Points, in no order, along strands that fork, close into loops and pass close to each other.
Two points are linked if the straight distance between their rows is under 29.1. Some points are linked to none.
<200>: [-35.1  12.7   3.8   1.2  -7.0  22.0  11.9 -16.6]
<663>: [ -5.3 -13.7 -45.4  -7.7  15.9 -12.9 -37.5 -11.1]
<456>: [-18.1  29.5  10.9  28.3   6.5 -12.9   5.9  18.5]
<532>: [ 26.7  12.0  21.8  13.5   3.7 -30.2  23.3 -21.4]
<397>: [ -6.3  17.5  13.5   7.3 -14.7  -4.8  35.1  -7.9]
<450>: [ 26.6  10.4  22.3  13.7  -0.9 -36.6  18.2  -6.0]
<185>: [ 44.8 -10.3  15.6  -1.2  -9.6 -21.2  24.2 -11.6]
<516>: [ -4.6 -14.2  -5.1 -14.2   4.6  25.3 -16.7  -1.2]
<180>: [  8.4 -20.0   9.9  -1.8   4.7  -4.0 -34.6  13.8]
<53>: [ -6.2   0.2 -60.3   2.4   0.7 -34.5   2.1  10.2]
<374>: [  3.6 -19.4 -15.3 -27.0   7.5  36.0 -14.4  -0.5]
<552>: [ 20.4  -3.1   9.9 -52.8  -3.0  22.9   3.0 -14.0]
<387>: [-24.0  -0.2  -4.4 -10.4  12.5  25.8 -30.1 -15.4]
<393>: [-10.1   9.1  -1.7  32.5  18.0 -18.3 -13.3  26.4]
<446>: [-12.1  -8.1  -0.5  -8.8  -9.7  27.4   9.9  -7.4]
<260>: [-13.4   0.0   6.8 -17.4 -10.0  27.1   1.7 -14.1]
<354>: [  3.3   5.0  12.4 -12.6 -20.5   7.5  25.6 -23.2]
<637>: [ -7.6 -12.0 -13.5  22.0  18.5 -12.2 -27.0  12.6]
<546>: [  6.1 -12.7  -3.5 -41.7  -5.9  44.8   6.4  -4.2]
<324>: [-11.7  -3.7   9.9 -11.7   3.4  14.8 -24.7  -7.4]
<557>: [ 30.3  -3.9  16.6  -1.1 -13.6 -18.2  26.0 -11.6]
<152>: [ 21.3 -17.5  14.5  14.8  -1.6 -24.2  -6.1  35.1]
<548>: [  8.1 -23.2 -21.9  -3.9  23.7  -2.1 -51.0   3.1]
<438>: [-17.2  24.4  22.0   4.7  -6.7 -11.1  10.4 -23.7]
<587>: [ -4.6  33.9 -19.2  41.6  14.5  -3.7  10.8  30.7]
<235>: [  3.1   0.4  12.9   8.8  -9.4 -11.8  14.7  13.3]
<366>: [-12.9  30.8  22.2  23.4   3.2 -26.2   2.3  12.4]
<405>: [ -9.5 -10.7 -52.0  -1.2   8.2 -15.8 -15.2  -9.4]
<542>: [ 10.6  11.8  22.6  14.0  -5.4 -30.6  13.3  12.3]
<547>: [  9.2  14.7  15.2 -27.4  -3.2  10.6   7.2 -46.2]
<624>: [ 12.4 -21.3 -10.5 -37.4   0.0  42.7  -1.1   3.3]
<5>: [-8.8 30.5 -1.2 36.1 11.0 -9.2  8.9 31.2]
<143>: [ 19.4   6.0  17.6   0.2  -9.3 -16.0  23.9 -22.5]
<104>: [ -4.0 -16.8  -8.7  -2.5 -11.1  27.8  16.5   2.1]
<469>: [ -3.9  -6.5 -14.8  20.0   1.3   7.8  23.3  20.6]
<130>: [  9.5  -2.7  22.1 -11.7  -7.7  -9.3 -11.6  -5.9]
<228>: [ -1.8  -1.2   7.9  24.9  10.1 -19.7 -13.6  29.1]
<155>: [ -6.1   8.0  14.5 -29.2  -7.6  20.2  -5.2 -22.5]
<178>: [-28.6   0.4 -10.1  -1.3  10.1  26.2 -18.3 -16.3]
<436>: [  0.8  15.5  15.9 -13.8 -11.8   4.0  17.6 -40.2]
<321>: [ -4.3 -14.3  -0.2  10.2   9.9  -2.8 -23.0  11.5]
<182>: [ -1.3  -4.9   1.8  -3.4 -25.0  17.3  47.5   1.2]
<555>: [-27.9  18.1  16.3   0.2 -10.3   6.0   9.8 -21.4]
<332>: [ 11.2  -4.9   6.7 -45.5  -9.9  31.5   6.0 -10.7]
<654>: [ -8.8  -5.4 -58.8  -2.2   2.1 -29.1  -8.3   0.3]
<391>: [-0.4 -8.1 -2.0 15.7 -3.3  1.0 15.2 22.5]
<336>: [  7.1 -23.6  -3.8   1.4  19.1  -5.6 -50.0  13.7]
<68>: [  0.9  33.7 -36.1  42.1  15.0  -3.7  16.2  27.6]
<61>: [ -5.5   1.6   4.5  -8.3 -25.7  16.8  42.2 -11.4]
<272>: [ 11.7  -0.5  19.9  20.0   1.2 -30.7  -7.4  32.5]
<348>: [ 25.0 -23.3  18.0   1.7  -5.9 -21.3 -15.8  25.5]
<305>: [  0.5 -17.2 -11.2   2.9 -16.8  24.9  37.3  10.3]
<25>: [  6.6  10.8  16.5 -36.2  -5.9  14.1  -0.5 -30.9]
<506>: [ -5.6  -1.1 -20.1  30.7  22.9 -18.0 -15.3  20.9]
<159>: [ 24.4 -27.5  13.7  -9.6  -0.3  -7.3 -32.4  21.9]
<592>: [  5.2 -21.4 -35.1  -9.9  23.7  -6.2 -49.4  -3.0]
<37>: [-36.0   7.1  -5.3   3.2   2.3  28.2  -0.6 -18.6]
<342>: [-15.5  29.5  22.6  14.8  -2.6 -22.5   7.3  -6.4]

A fork is a point with three links, a tip a point with one. Leave the first point through the second and follow the links. Name the first fork or tip that comes.
<180>, <336> => <53>
<366>, <456> => <68>
<393>, <506> => <180>
<532>, <143> => <185>
<387>, <324> => <552>

A piece is two or more points that can be reached from each other along the links. Count, over all rows, the pieces, the separate loops (a circle has one, a figure eight two, a Y none), the forks (points with three links) and the tips (points with one).
pieces => 4
loops => 2
forks => 1
tips => 5

A tip is a point with one link. Name the tips that can be reached along the links from each point below, in the order of the rows.
<654> => <53>
<374> => <552>, <68>
<557> => <185>, <469>

Name the points in between on the shortest way along the links from the first point to the second, in order.
<5>, <438> => <456>, <366>, <342>
<272>, <159> => <152>, <348>
<348>, <321> => <159>, <180>
<37>, <438> => <200>, <555>
